Each row is a point on a landscape with many valleys, with its height.
From any point a ball rolls to the lowest of the 2 points nearest to it. It stops when none of these is lower. Distance is the straight distance between rows; heights are no part of it.
k_87: [109  78 147 149 126 129 126  91 130 134  90  63  99 138 138 150 175 128
 121 137 129 122  74 134 105 171 101 144  87 152 156 153 168  87  95 125
 143  87 148 118 104  84 127 109 134 196 106 117 144]  (h 304)
k_807: [121 138 171 120 155 135  86 120 112 134 176 127 148 136 142 136  89 100
 134 141  92 156  99  80 195  91 137 128 126 158  56 152  99 155  80  90
 174 172  68 142 156 109 131 164  96 122 166 117 106]  (h 749)
k_720: [110 124 134 112 160 121  98 132  73 130 163 131 170 165 132 127 112  97
 157 140 122 171 118  82 164  77 154 133 117 153 121 164  96 189  88 124
 201 159  90 144 134 129 110 183 143 107 179 140  96]  (h 730)
k_8: [191  97  85  68  94 139 152 120  81 145 125 143 107 157 141 145 168 154
 106  78 149 135 163 116  17 115  81 130 123 193 127 121 183  57 117 149
 101  69 141 115 122 110 157 104  92 121  86  82 125]  (h 660)
k_62: [183 141 142 104 142  80  98 197 146 149 116 158 142 148 103 121  95  50
  91 127 103 160 118 155 128 159 169 116 155 107 124 103 120 178 160  98
 147 192 126 114 178 126 154 167  93 124 108 166 109]  (h 670)
k_355: [145  88  97 144 118 103 147 119 112 204 136 101 118 141  80 109 118 119
 108 108  95 110 119 121  86 169  67 175 110 116 143 142 138  77 152 160
 164 117 108  94  98 139 114 144 145 135  88 109  69]  (h 67)
k_997: [139 156 121 176 117 150 109 116 161 189 136 101 114 116 133 123 146 131
 108 144  82 122  95 143 151 161 127 146 146 107 146 125 124 106 147 106
 102 144 150 159 103 163 148 108 147 115 104 123 114]  (h 229)
k_511: [141 137 105 142  82  96 102 150 142 128 183 121 145 159 195 146 106 116
 126 103  91 104 141 141 126  71 148 119 171  89 132 122 106 124 131  63
 140  88 158 177 194 196 138 110  90 138 181  74 163]  (h 651)
k_253: [176 131 151  56  88 165 101 124 132  80  83 121  81 119 115 161 139 141
  79  69 163 129 178 149  95 120 107  78 148  96 109 101 123 106 125 121
 112  93 123 138 105 123  89  44 100  64  97 113 141]  (h 667)
k_461: [103 134 122 236 130 152 146 129 108 155 135 104 144 149 133 113 113 115
 145 172 106 136 112 135 146 142  66 123 116  91 140 138 111 159 137 132
  88 104 137 114 164 177 128 125 152 148 122  98 176]  (h 337)
k_858: [155 139 137 108 145  88 113 154 173 133 111  86 169 171 142 133 110  32
 143  85  97 159 154 104 115 115 129 153 162 142 125 120 124 167 149 109
 200 165  77 138 127  79 124 186 109 133 111 164 108]  (h 808)
k_172: [ 75  73 126 150 143 120 152 114  67 120 128  84 169 109 111 130 123 174
 128 172 168 114  89  97 167  98 160 144  90 193 144 170 108 145 137 126
 158 127 117 140 121  80  88 140 152 113 157 131 133]  (h 250)
k_83: [140 120 140  60  89 101 144  72 125  86 138  74 127 118 159 117 116 158
 120 134 177  76 114 181 105  68  80 119 131 158 151 127 125 104 132 135
 153  68  47  79 119  20  70 150 138 104 125  72 170]  (h 380)
k_586: [144 111 140  70 104 116 105 166 100 140 106 127 116 131 132 114 138 118
 115  92 103  79 140 163 111 129 133 113 106  69 133 164 110 137 142 125
 213 146 154 140  95 123 107  70 155 175 142  82  85]  (h 496)
k_310: [ 88 113  91 161 126 119 120 174 128 112 100 128 154 104 120 103 149 155
 128  99 155 126 162  34 155 116 146 114 136 138 118 125 132 134 151 155
 110 144 111 126  84 184 125 196 152 128 133 162  85]  (h 246)
k_575: [127  99  81 151 106 133 152 139  71 162 153 138 155 160 174 147  97 117
 145 147 134 159  62 128 159  92 115 140 134  42 168 149 113 127  91 115
 160  98 156 131 160 198 111  77 159 154 200  79 118]  (h 257)
k_798: [149 128 141  99 128 121  90 127 149 123 108 122  72 101 108 121 156 130
  95  86 100 102 129 144  97 208 140 116 139 128 125 128 148 100 137 140
 172 140 131 119  96  91 116  64 119 146 108 139 110]  (h 592)
k_189: [120 149  91 188 120 132 200 149 143 177  98 134 130 139 128 145 112 101
 159 142 135 154 120 134 126 172 128 114 162 124 167 122 169 121 138 149
  59 130 173 119 146 198 150 146 156 119 116 171 106]  (h 343)
k_403: [141 155 163 180 120 118 130 147  77 165 199 190 158 161 122  78  66  76
 151 183 117 184  98 120 145 153 127 139 150 152 120 109 131 151 153 118
 112 164 128 123 155 145 139 137 128  89 121 152 103]  (h 314)
k_162: [151 214 113 140  95 120 163 150 150 199 120 170 117 121 138 123 106 114
 150 137 133 170 110 147 111 187  91 126 182 152 141 109 182 121 152 148
  72 132 195 155 144 181 170 129 154 110 122 153  96]  (h 390)
k_957: [155 138 114 161  99 143 159 104 128 188 121 100 117 151  90 123 143 161
  98 129  71 114  84 176  95 168  80 162 124 124 153 148 157  67 145 114
 121 131 147 121 114 171 145 116 122 132  92 112  93]  (h 157)
k_44: [124 145 127  78 150 132 145 162 194 126  56 137  95  96 142 137 167 100
 160  77 165 140 167 153 100 157 149 117 154 120 144 111 166 118 139 148
 107 126 183 133 104 141 145  93 122 167 114 172 108]  (h 512)
k_900: [136 105 127 149 127 106 102 181 103 198 163 150 122 149  69 138  92 129
 101 133  81 146 124 124 129 207 131 137 107 144 106  98 120 118 159 115
 145 142 116  65 149 116 118 147  85  93 111 114 104]  (h 292)
k_932: [171 182 139  76 144  76 142 162 132 126 142 131 164 157 168 109  84  59
 121  81 103 118 164 118 121 105 121 157 181 133 124 109 115 157 138 112
 173 157 100 141 164 105 134 176 123 106 103 154 149]  (h 795)
k_820: [ 96 136 137 170 114 110 134 127  64 139 206 175 164 143 139 104  80 100
 152 190 101 174  74 108 202 139 127 114 135 120 147 122 111 174 112 104
 137 147 128 134 149 176 123 117 155 100 147 147 144]  (h 255)
k_156: [ 68 101 138 124 122 161 123 118 154  85 152 135  97  75  61  78 136 194
  77 167 132  51 139 185 150 192 191 149 100  87 125 141 122 106 145 113
 101 153 113 117 116 115 132  63 100 104 161 113 131]  (h 541)
k_474: [100  96 150 138 119 109 144 124 117 111 165 116 142 132 173 139 103 154
 118 138 126  93 133 120 173 132 143 160 134 191 148 131  93 148 127 112
 133 102 114 159 147  50  88  98 122  78 131 136 188]  (h 597)
k_783: [177 137 146 131 118 135  68  73 104 133 154  96 114 102 165 162 150 142
 112  97 100  67  83 110 100 140  97  91 115 170  57 100 153 121  72 112
 164  95 121 106 152 113 132 164  87 152  99 104 152]  (h 356)
k_832: [ 89 114 126 135 140 104  84 157 107  79 111 154 114 101 144 104 156 135
 126  64 118 142 152  37 156 113 129 130 153 175  71 136 121 143  96 131
 142 155 118 136 100 155 131 155 121 142 153 166 113]  (h 162)
k_924: [140 131 113 191 114 121 111 182 131 150 132 101 141 170 148 101 112 105
 125 129  78 113 133 150 157  79 110 103 145  40 121 164  96 186 139 116
 143 152 104 131 157 195 139 166 143 155 133 121 163]  (h 706)
k_7: [127 125 149 121 124 119 147 102 133 108 139  96 153 126 157 130 105 146
 126 152 118 121 157 128 151 100 102 162 123 178 128 115 123 146 139 131
 119 108  68 122 162  25  79 183 124  76  98 144 196]  (h 574)
k_553: [ 74  99 128 131  99 110 165 126 138 131 144  85 126 127 143 125 142 145
 127 119 145  62  89 174 144  97 117 103  94 129  98 146 104 113 130  89
 117  53 140 131 145 100  72 101 142 169 173  35 129]  (h 406)
k_988: [146 144 145 154 134 128 111 144 115 144 160 166 133 114 105 125 115 134
 102 129  98 118 135 109 160 161 120 146 135 156  85 106 121 146 141 129
 107 138  76 116 148 105 117 170 122  91  93 138 122]  (h 239)
k_963: [168 109 109  75 100 166 138 106 126 126 102 140  95 109 156 157 187 157
 105  89 125 116 132 155  44 104 141 145 108 166 124 119 173  32 112 115
  97  84 121 117 128 104 119 130 103 165 104  65  89]  (h 639)
k_725: [159 168 162 133 146 122 112 134 105  93 122 144 115 142 135 155 137 129
 104 105 148 134 151  93 129 114 143 116 165 222  67  91 125 192 112 130
 132 127 102 170 145  95 151 168 104 119 100 179 145]  (h 186)
k_679: [ 91 120 155 128 153 100 121 132 103 102 132 136 105 110 150 121 131 134
 146  74 117 120 113  83 154 135  80 127 117 192  69 145 124 143  71 136
 158 143 121 101 105 121 123 157 112 140 129 144 154]  (h 236)
k_332: [ 83  55 127 120 136  91 133 141 126 135  88  73 127 143 166 138 183 127
 126  91 150 121 107 106  92 166 115 129 115 165 142 157 159 102 122 126
 199 108 150 110  75  84  95 126 142 179 143 107 129]  (h 247)
k_827: [113 116  97 179  92 133 141 135  54 164 191 167 141 146 153 122  71  88
 143 193 109 194  64 130 177 137  83 137 128  79 162 132 115 123  99 139
 127 110 175 141 151 219 114  86 157 110 167 135 141]  (h 180)
k_121: [ 88  97  95 156 163 138 190 150  79 176 153 118 156 144 167 156 103 118
 150 133 159 141  96 121 117  94  94 124  86  79 159 176 132  93 104 136
 151  76 110 105 137 163 122 113 159 172 169  61 109]  (h 319)
k_110: [116 142 142 108 164 145  66  73 117  94 129 128 105  99 100 121 184 187
 138 115 172 106 136 104  95  97 184 111 116 160  91 162 162 106  97 146
 122 118 156 118 122 142 148  77 104 169 165 149 133]  (h 768)
k_554: [115 125 124 136 134 124 162 130 108 144  98 121 156 143 128 129 122 111
 139 150 162 181 113 123 136 145 135 165 110 114 211 164 110 142 140 141
 154 164 136 123 108 159 165 109 159 124 123 150 109]  (h 679)
k_503: [149 129 130  80 146 125  85 150 103 182  98 153 134 141 126 118 132  54
 128 134  98 165 106  98 145 122 151 144 151  81 146 131 112 141 138 118
 196 176 121 153  98 134 123 122 154 126 130 139  58]  (h 740)
k_886: [118  94 137 127 148 120 101  87 140 130 109  73 107 120 117 103 177 142
 127 101 124  95  90 148 105 184  86 112  98 109 109 127 174  94 131 139
 140 108 128  76 101  92 111 133 138 181  73 104 165]  (h 355)
k_199: [157 146 128  90 106 147 152  85 124 105 175  92 138 157 176 144 125 152
 113 113 168  80 146 153  85  39 117 123 118 150 124 117 109  99 114 138
 130  59  86 119 147  71 104 117 121 123 144  40 158]  (h 419)
k_307: [112  73 108 104 138 107 146 113 116 147 119 126 124 119  53 106 110 139
 140 138 129 134 151 111 139 151  84 148  88  95 120 122 136 103 161 149
 162 105  33  90  90  53  71 173 159 124 125 117 100]  (h 222)
k_501: [105 134 123 160 117 154 112 137 173 131 129 140 129  94 100 114 135 151
  86 179 128 108 128 132 127 169 170 161 134 143 164 119 123 129 135 119
  87 149 147 147  91 143 159 119 110  85 121 166 110]  (h 293)
k_192: [130 109 158 124 114 112  79 127 124 128 177 133 155 145 163 136  86  78
 119 153  86 138  84 109 206 121 141 146 167 136 114 108 136 156  88  62
 180 163 118 175 152 121 122 137 126 121 128 127 128]  (h 766)
k_734: [107  98 125 101 151 153  91  89 126  98 107 107  92  85 125 121 197 180
 127 125 165 136 133  96 100 112 152 114 101 161  81 134 173  67  89 152
 133  92 148 125 123  95  88 119 102 182 170 136 157]  (h 785)
k_753: [114  79 137 174 164 158  84 100 128 121  97  92 109  82  80 117 145 148
 135 167 111 135  94  72 171 125 147 134  93 147 133 126 176 138 119 137
 119 157 143 144 141 142 155 134 136 158  85 152 141]  (h 373)
k_848: [ 84  85 122 132 155  86 136 126  98 127 114  78 163 146 142 129 144 149
 163 114 180 137 111  91 121 111 129 131 105 166 150 167 126 145 127 131
 177 121 103 116 105 113 104 163 146 161 140 131 127]  (h 179)
k_228: [ 67 105 116 133 165 142 153  83  97 135  99 125 148  98 110  98 132 197
 199 131 171 144 155  74 159  98 142 101 108 111 107 170 146 102 127 180
 120 118 110  95 115 122 101 132 178 131 159 158 133]  (h 365)
k_490: [157 168 160 105 172 151  76 107 174 106  93 107 145 136 120 139 147  99
 143 139 120 142 132 144 102 110 163 117 125 136 133 136 114 169 158 135
 157 171  98 136 119  77 163 143 121 141 120 150 125]  (h 836)
k_494: [130 142  98 158  52  99 141 132 129 124 158  96 162 179 162 119 101 110
 127 141 100 147 131 160 148  88 164 135 174  38 163 133 106 123 131  66
 133 110 165 191 170 215 140 129 129 136 198 101 153]  (h 668)
k_251: [119 116 109 135  98  94 118 135 137 119 178 133 150 135 196 178 113 128
 127  96 114 101 151  96 138  75 129 119 159 148  84 132 110 127  92  70
 136  87 110 150 170 151 122 120  86 138 186  65 171]  (h 634)
k_508: [139 135 144 118 143  97 111 171 167 135 103 153 126 147 107 145 122  73
 114 136 109 143 106 150 142 180 155 147 143 114 164 138 116 176 156 120
 144 176 160 118 135 115 151 125 140 115  85 181 113]  (h 652)
k_357: [147 126  99 154 113  93 153 137 113 143 155  92 152 195 167  96  99  91
 139 133 107 138 117 171 130  67 119 127 140  26 161 153  92 142 113 104
 132 116 147 155 182 208 154 143 143 161 150  84 181]  (h 686)
k_415: [183 105  96  62  95 138 132  80  82 105  94 123 110 131 149 149 144 143
 101 101 169 151 178 137  14 103  76  91 121 141 122  94 175  82 117 155
  88  72 117 104 129  68 133 153 106  99  76  82 165]  (h 680)
k_280: [ 69  82 127 155 170 157 153  88  96 130 126 119 134  76 107  99 148 204
 177 124 154 129 122 101 173 125 154 125  82 125 131 186 171  95 122 160
 113 105 160  98 139 136 122  76 129 155 135 143 157]  (h 412)
k_772: [119 132  97 220  66 114 152 125 119 119 159 114 150 154 107  87 127 113
 114 185 112 151 145 114 149 169 159 168 164 152 177 130 148 116 146 119
  98 139 123 160 122 196 146 171 136  92 132 179 117]  (h 232)
k_768: [109 165 119 111 146 174 138  96 135 119 120 111 153 106  90 101 157 159
 110 167 161 131 116 118  99  94 203 142 130 143 172 140 107 109 134 152
 138 167 141 170  67 145 157 144 118 109 201 143  65]  (h 728)
k_883: [109 104 120 158  92 112 118 157 111 122 156 127 129 129 185 170 130 137
  94 100 112  83 144 134 154 121 119 152 146 182 114 130 113 120 114  81
 111  77 128 156 173 105  93 100 108 110 145  94 172]  (h 617)
k_27: [149 141  85 156 130 120 171 157 153 131  82 128 142 141 105 122 138 147
 133 109 161 125 195  80  78 106 139 128 134 160 137 105 139 135 153 180
 118 137 120 122  89 177 190 183 153 134 111 157  94]  (h 312)
k_646: [127 120 114 164 112 106 111 111 102 159 132 112 155 127 136 127 142 127
 128 146 102 127 125  54 153 105 127 171 123 169 124 123 155 122 144 124
 137 120  89 135 133 124 111 193 147 103 102 144 132]  (h 169)
k_872: [162 174 162 108 112  86  82 148 126 126 163 137 163 159 166 111  84  70
 119 133  88 142 124 131 176 124 147 138 182 118 127 114 103 175 114  86
 160 151 106 168 185 109 149 140 120  87  98 171 148]  (h 781)
k_178: [ 94 130 121 144 124 138 159  75 136 106 149 106 147 145 161 146 135 165
 142 164 131  90  76 108 146  77 150 138  85 111 100 133 118  96 129 114
 115  78 149 126 173 122 104 136 126 144 191  17 139]  (h 445)
k_421: [131 125 132 186 122 122  98 159 135 114 117 125 130 168 113 118 102  72
 109 149  98 132 109 173 181 128 117 114 125  70 146 156  93 212 135  94
 104 185 152 128 182 175 153 155 130 135 115 154 197]  (h 725)
k_292: [153 146 121  93 133 116 120 169 167 133  87 172 106 111 180 173 156  84
 149  98 138 145 125 145 125 125 141 120 137 126 125 100 120 151 126 127
 107 125 172 153 147 129 133 111 128 156 112 144 139]  (h 542)
k_489: [198 172 157  51 117 179 104 137 133  82 123 166  71 108  86 128 146 128
  86  90 130 129 192 158  91 137 151  82 142  67 121 107 102 138 132 146
 132 152 127 147 114 120 140  55 109  85 117 138  91]  (h 642)
k_327: [163 143 119  75 131 118 133 144 150 127 113 209 133  94 171 147 120  95
 125 110 147 174 114 175 121 142 158 134 145 130 169 106 131 127 135 107
 110 147 220 157 118 149 151  69 160 134 131 172 109]  (h 569)
k_681: [ 93  91 144 114 132 147  77 125 145 100 139 127  87  67  97 129 131 179
  62 120 101  49 127 147 136 194 172 130 112 127 119 144 142 119 145 112
 136 151 146 116 101  99 129  73  98 121 127 142 111]  (h 566)
k_868: [154 177 130  90 150 157 131  97 145 125  91 162 121 136 157 161 156 137
 173 128 158 162 136 148 111  89 154 122 140  90 150 112 100 132 135 145
 113 108 178 145 117 132 164 111 133 119 154 132 128]  (h 571)
k_29: [135 135 151 137 110 155 109 149 106 101 170 193 113 107  98 147  98 155
  78 115 108 105 152 139 175 172 131 106 121 153  60 113  87 146 120 115
 104 153  89 138 141  82 113 107 119  70 121 131 133]  (h 289)
k_866: [131 145 132 101 121 113 163 156 133 175 109 116 158 161 163 143 113  63
 148 140 128 173 109 119 145 135 125 191 165 100 215 157 123 144 145 156
 162 125 139 143 129  96 110 128 171 103 123 153 109]  (h 701)
k_581: [ 89  97 145  81 112 111 144  97 126  90 120  96 120 129 132 110 124 156
 142 132 178  88  87 173 136 109  86 111  99 144 120 130 119 110 127 121
 178 100  50  88  86  62  25 142 171 140 137  86 151]  (h 334)
k_185: [127  98 151  76 153 128 109 177 121 135 108 149 115 131  86 100 118 102
 156  94 111 104 160 173 123 138 114 103  77  54 107 167 131 130 125 145
 220 169  86  88 102 114  92 113 127 161 140 126 105]  (h 526)
k_860: [112  67 153 108 148  90 143 105 144 127  92  92 125 137  98 107 133 124
 159  94 134  99 136 135  73 186  37  99  88  91 103 162 178 115 119 172
 138 115  92  82  74  80 107 165 151 188  79 125 165]  (h 401)
k_120: [135 161 146 106 124 188  99 121 127  70 140 172  78  94 125 140 138 192
 111  77 109 114 161 145 175 130 124  82 131 120  72 119  93 155 101 126
  61 138 118 144 136 135 119  75 121 102 119 142 158]  (h 344)
k_283: [ 81  70 145 161 157 182 102  73 141 118 103  96 117  62  90  80 175 169
 152 123 132  98 127  88 178 123 134 148 104 110 105 156 193 112 101 164
  87 137 146  88 139 120 119 115 125 171  98 168 159]  (h 425)
k_685: [144 133 103 174 136 142 107 117 129 106 159 176 143 107 149 127  93 138
 170 169  96 173  86 145 171 105 109  85 123  75 125 127 116 157 120 100
 103 149 233 125 151 229 156 104 135 140 153 125 164]  (h 764)
k_340: [126 113 125 115 175 111  93 112 152 131 121 129 107 130 185 180 173 116
 174 123 118 131 105 123  40  99  98  86 129 149  73 134 150  96 114 124
 106 105 154 121 170 126 180 113  75 184 142 102 150]  (h 438)
k_173: [ 83 105 143 132 142 142 165 108 104  93 132  87 133 107  82  85 141 197
 130 199 148  94 118 156 135 118 184 157  68 152 128 147  92 129 168 112
 125 134  90 113 120  80  94 150 147 119 150 113 140]  (h 311)
k_19: [167 165 158 110 142 127 108 107 101 128 150 143 111 118 182 166 121  99
 115  73 106 131 129  91 141 111 106 103 179 168  41  78 140 160  59 106
 122 129 107 162 141 116 140 156  90 118 123 144 126]  (h 253)
k_28: [112 150  96 110 141 130 183 123 139  97 104 115 163 120 128 103 138 126
 133 156 167 158 110 140 101 105 194 140 122 118 227 154 100 149 123 151
 131 181 172 142  85 186 176 119 138 115 179 184  62]  (h 705)
k_811: [ 93 108 150 165 168 127 110 109 153  78  92  97 126  99 103 142 152 154
 132 155 143 120 130 109 168 143 145 141  81 196 134 128 145 169 129 130
 116 173 129 116 130  92 137 151 109 127 103 180 142]  (h 318)
k_271: [146 135 124 145 120 109  93 141 157 104 121 150 152 112 148 140 117 113
  93 151  95 123  87 178 183 113 136  99 137  59 142 139  82 168 125  94
 113 177 192 148 142 194 172 107 142 155 138 125 178]  (h 744)
k_755: [191 136 126  79 101 111 124 163 159  94 128 174 126 112 120 154 111 106
  61 105 147 144 145 178  94 140 162 142 150 114 168 109 110 164 112 121
 125 153 205 170  91 151 192  86 102 112 106 148 112]  (h 595)
k_101: [124 132 114 170 139 125 125 106 111 167 175  97 141 153 166 139 109 126
 135 159  99 116 100 105 159  93  69 127 118  99 130 145 134 147  93  94
 158  95 121 109 169 174 120 131 136 154 134  75 156]  (h 384)
k_475: [143 122 146  98 130 146 162 132 141  66 106  99 147 167 158 159 141 155
 114  99 188 116 154 144  77  46 132  94 123 115 103  80  85 107 122 127
 109  46 111 166 126  80  99 123 131 141 174  46 161]  (h 454)
k_411: [ 94 119 106 125 153 132 162 148 190 140  61 123 104  96 108  97 142 144
 182  80 173 118 181 134  97 158  96 110 134  88 125 124 174 109 131 155
  85 112 146  93  89 146 147 119 141 169 120 156 132]  (h 479)
k_992: [137 138 112 113 124 130 146 137 174 110  71 132 102 119 143 144 135 133
 147 101 178 132 202 145 126 102 101  75 137 148 100  74 130 116 125 148
  77  78  99 128 136  98  99 149 160 112  98 136 151]  (h 517)
k_406: [158 196 146 157  77 110 155 139 116 148 163 167 152 168 115 102  56  89
 135 164 157 181 117 141 109 168 132 161 179 172 147  82 186 141 163 126
  69 146 161 143 133 165 142 166 136  99 114 181  97]  (h 370)
k_726: [147 140 146 114 143 108 107 159 137  82 117 130 143 175 113 137 113 120
  61 101 154 152 167  91 106  97 156 153 172 194 120 109  89 183 130 127
 130 140 103 159 132  74 148 168  90 101 105 171 106]  (h 116)
k_571: [166 149 134  91 121 165 149 119 183  81  72 101 110 157 155 159 166 136
 133 110 168 124 199 153  95  89 126  78 141  98 114  65 106  97 123 134
  88  85 101 154 120  99 115 114 128 144 120 103 137]  (h 487)
k_448: [ 87  74 139 102 146  88 157 134 152  95  91  93 124 114  82  83 146 168
 148  76 156 118 177 140  84 160  79  82 102  82 130 118 154 106 159 175
 110 101 100  91  73 100 126 133 139 186 107 134 146]  (h 439)
k_557: [143 173 136  93 132 135 146 111 121 150 144 197 106 121 147 142 123 111
 203 162 126 168 127 126 159 129 132 124 157  92 143  95 106 146 140 146
 132 128 142 136 132 146 109 111 167  88 151 123 113]  (h 600)
k_114: [166 124 121 115 124 109 172  99 170  93  80 118 118 126 119 135 111 142
 131 145 154 121 168 156 121 120 121 143 148 170 121  93 122 149 172 169
  91 100  80 125 144  52 112 184 128  87  86 162 159]  (h 549)
k_190: [121 163  78 117 128 164 186 128 125 127  83 143 110 152  84 112 142 153
 120 126 187 154 199  89  74 107 153 146 162 174 159 107 134 113 130 205
  80 122 140 145  76 178 162 161 115 113 120 160  70]  (h 357)
k_799: [113 107 143 159 160 135 139 100 155 117 109 115 118 123 184 167 166 119
 178 167 117 130 108 133  78  96 134 124 122 149 120 137 163  81 122 106
  61 118 175 148 162 148 191 120  91 173 128 106 131]  (h 435)
k_366: [117 149 115 157 145 136 152 118 190 169  66 115 120 123 143 147 146 100
 199 148 143 150 116 124 122 143 128 127 134 138 159 129 171 114 118 135
  59 133 191 146 145 157 200 129 133 145 100 135 116]  (h 391)
k_129: [170 143 143  62  71 137 120 150  84 117 145 157 104 109 143 122 119 160
 122  75 146  52 160 147  94  98 116 106 133 102 109 148  98 105 140 140
 202  97 115 131  93 134  88  70 134 138 141  56  97]  (h 464)
k_881: [126 146 125 113 116 143 109 147 102  96 158 173 105 114 132 147 146 173
 118  78 136  78 147 114 109  97 135 105 133 122 101 131 103 117 104 117
 132  99 148 135 119 154 121  64 118 139 138  63 134]  (h 429)
k_982: [157 155 150 103 160  96 106 114 151 137 100 112 138 159 133 129 150  81
 160 136 138 159 126  96  75 103 129 139 166 170 135 129 130 171 157 156
 167 144 119 118 117  80 162 167 128 148  93 171 104]  (h 822)
k_14: [111 145 135 213 138 121 141 160 170 146 124  67 144 160  91 113 133 108
 115 165  97 102 148 115 138 155 127 156 131 116 139 114 135 155 158 118
  79 144  97 109 163 136 141 202 141 120  77 170 159]  (h 231)
k_915: [136  68  97 160 145 134 109 142 117 200 127 118  95 136  60 117 117 103
 106 125  96 119 125 111 113 184  52 141  88  82 104 118 151 112 150 142
 156 124  66  86 102  87  92 167 148 148  83 121 111]  (h 150)
k_314: [101  97 120 109 131 120 138 119 117 142 163 104 151 158 102 119  89 139
 124 138 139  99 141 137 135 115  90 144 100 144 136 159 108 131 138 132
 188 136  26  81  91  40  54 165 152  99 146  86 118]  (h 279)
k_652: [ 95 131 125 232 133 150 142 143 146 130 135 108 151 128  85 100 124 136
 120 151 100 102 138 128 136 157  98 103 115 121 117 141 105 159 151 129
  65 151 114  97 145 161 149 161 107 131  99 119 162]  (h 285)
k_71: [129 146 120  96 145 167  89  65 142  95 140 119 100  87  92 119 150 192
 106 144 161 106 114 114 104 106 197 139 110 156 135 128 137  94 129 128
 120 140 152 167  73 139 147  88 109 120 181 133  95]  (h 748)
k_562: [104 140 136 150  93 179 130 102 134 120 163 121 134 110 102 117 137 181
  87 180  89  52 108 178 158 158 160 129 118  97 139 140 108  99 144 105
  93 137 139 134 115 138 119  72 150 121 159  57 131]  (h 511)
k_257: [180 168 134 117 140  98 121 170 109 164 145 172 159 164  98  99 104  44
 132 144 125 169 123 136 140 126 155 116 120 117 123 143  95 166 126 110
 178 202 111 110 181 162 164 189 114 112 105 145 128]  (h 688)
k_382: [173 160 144  51 117 107 122 158 141 159 118 152 133 145 155 141 107  45
 129 131 118 181 105 103 162 119 150 160 186 104 156  91 111 141 156 139
 157 145 146 164 121  95 137 144 166 118 121 149  82]  (h 721)
k_426: [119 120 110 187 138 126 107 202  87 196 165 153  92 162  51 111  74  83
 105 133  89 180  97 143 136 169  79 119 114  90 132 136 127 140 139 131
 148 147 111  66 155 168 133 129 119 117 101 133 105]  (h 340)
k_333: [108 128 131 198 149 151 121 176 120 166 142 141 138 152  71 125  95  97
 131 141  72 144 129 150 139 178  82 112 104  99 101 157  86 170 144 127
 130 170  92  60 169 149 135 136  87 124 130 120 171]  (h 336)
k_776: [113 133 114 117 123 161 147 135 168 117 141 191 146  82 169 163 109 147
 121 148 147 164 112 163 133 143 156 131 121 119 166 113 136  73 117 113
  86 142 195 156 103 186 131  52 127 110 151 144  95]  (h 596)
k_89: [145 130 133  99 124 130 113  76 140 135 133  98 113 112 165 159 157 142
 141  91 119  86 116 130  42 122  93  67 103 130  77  99 171  81  89 132
 120  91 138 101 127  98 135 137  99 189 117  56 159]  (h 400)
k_168: [178 160 148 101 174 131  89  99 106 148 140 134 101  95 164 163 155 125
 126  81 102 103 107  98 109 162  74  90 153 168  52 102 162 128  92 123
 123 106 137 124 148 131 134 120 112 132 112 132 136]  (h 309)
k_56: [133 157 132 136 152 117 142 144  94 135 147 158 161 166 131 134  91  61
 161 162 135 186 113  92 182  96 143 141 133 120 142 141 100 184  90 144
 155 183  99 116 177 161 150 200 155 118 133 170  99]  (h 709)
k_174: [116 103 138  82 118 117 100 182 128 141 131 189  90 105  74 112 100 127
 144  75  92 126 160 160 161 185 132 108 129  66 111 147 121 106 150 142
 195 151 108  86 110  98  64  63 127 104 136 144  77]  (h 554)
k_654: [129 135 127 104 137 170  98 139 129  55 125 185 105  98 157 157 143 178
 133  83 123 124 146 108 151  83 121 101 129 112  63 127  89 135  77 116
  98 105 146 156 127 149 109  93 101 139 183 100 156]  (h 392)
k_449: [121 119  92 156 128 142 130 124 116 170 111 118 158 137  70 113 146 110
 133 170 134 169 154  46 129 118 142 163 112 126 148 123 122 116 178 152
 127 160  60 128  99  88  98 204 150 100 114 162  90]  (h 245)
k_302: [105  97 131 125 125 146 152 115 149 106 121  99 140  89  96 115 141 167
  66 218 134 104 137 149 152 142 185 175 103 170 180 112 127 135 165 133
 103 147 109 153 109  85 124 140  99  98 133 134 130]  (h 339)
k_595: [ 66 106 132 135 178 130 143  82 115 114 123 125 135 108 143 132 127 144
 219 108 143 158 141  78 179 100  80 105  95 154  94 148 137 138  74 163
 132 117 108 119 131 125 122 155 138 137 153 163 152]  (h 306)
k_433: [196 161 154  82 111 131  93 160 111 101 143 182 116 140 119 124 116 100
  57 101 108 128 151 128  96 118 174 111 157 104 118 107 105 164 134 113
 153 166 159 162 113 150 169  90 113  98  99 131  87]  (h 618)
k_762: [101 154 108 216  92 106 180 156 126 167 145 117 125 147 109 105 107  84
 113 163 108 151 120 113 155 195 103 160 166 141 167 119 129 150 154 134
  87 129 147 111 144 204 133 152 150 112 104 185 120]  (h 290)
k_568: [113 144 128 148  67 164 154  90 140 127 181 103 145 138 120 155 146 187
 124 168 125  87  65 153 143 101 169 160 111 135 133 127 125  95 136  95
 100  92 172 158 138 145 128 113 110 135 186  54 117]  (h 478)
k_206: [155 191 140  92 143 143 173 140 166 129 114 177 110 127  95 133 108  91
 151 149 145 166 131 157 133 153 158 130 139 104 176  94 120 151 172 140
 120 172 152 112 114 113 130 119 171  95 112 158  95]  (h 628)
k_31: [111 156 129 123 129 176 181  93 176 120 143 155 112  70 140 122 119 167
 162 159 162 160 134 204 138 167 141 134 104 127 165 125 162  71 112 143
  72 115 192 134  87 134 125  43 131  83 149 160 130]  (h 601)
k_318: [ 80  99 122 125 139  95 172 135  91 147 152 124 132 132 170 133 127 132
 162 100 151  95 115 138 135 100 105 123 105 101 130 169 107 115 130 133
 150 100 119 106 106 153  82  92 160 155 152  49 123]  (h 362)
k_249: [135 111 106 102 107 116 117 113 121 155 118 121  86 107 151 132 159 157
  93  77 106  85 108 149  79 171 117 143 122 153 134 133 171  40 137 126
 134  90 156 108 114 121 104  66 110 159 112 101 117]  (h 616)
k_396: [130 117 131 104 120 145 143 101 140  89 126 147 100  82  98 121 121 200
 123 140 142 103 149 191 131 182 135 156 109 145 150 131 149  71 134 136
  79 113 135 122 108 112 115  60 120  63 123 151 131]  (h 573)
k_579: [112 132 145 139 166 136  95 102 120  68  97 115 126 103 132 137 163 164
 123 124 162 141 152 104 127  90 150 114 127 215 118 103 116 153  91 131
 116 105 137 165 142 100 159 143 108 146 115 183 169]  (h 254)
k_118: [141 155 117 187  91 108 128 149 157 136 140  92 159 165  81 105 129 105
 104 185  98 149 137 121  96 153 160 173 123 164 158 127 134 131 174 130
 107 160 110 124 146 150 183 182  84  94 102 180 125]  (h 165)

Where does a ball stop that starts at each point below?
k_357 => k_355
k_932 => k_848
k_508 => k_848
k_253 => k_355
k_8 => k_827
k_992 => k_355
k_433 => k_848
k_776 => k_848
k_415 => k_827

Call two points neighbours if one is among the 2 nearest of the other. Go from one point of each pair to the other, from neighbour to neighbour, staying as low as possible. Name the highest point that can't be avoided.
k_832 and k_726 => k_283
k_726 and k_355 => k_340
k_848 and k_118 => k_426
k_646 and k_848 => k_302
k_355 and k_646 => k_449
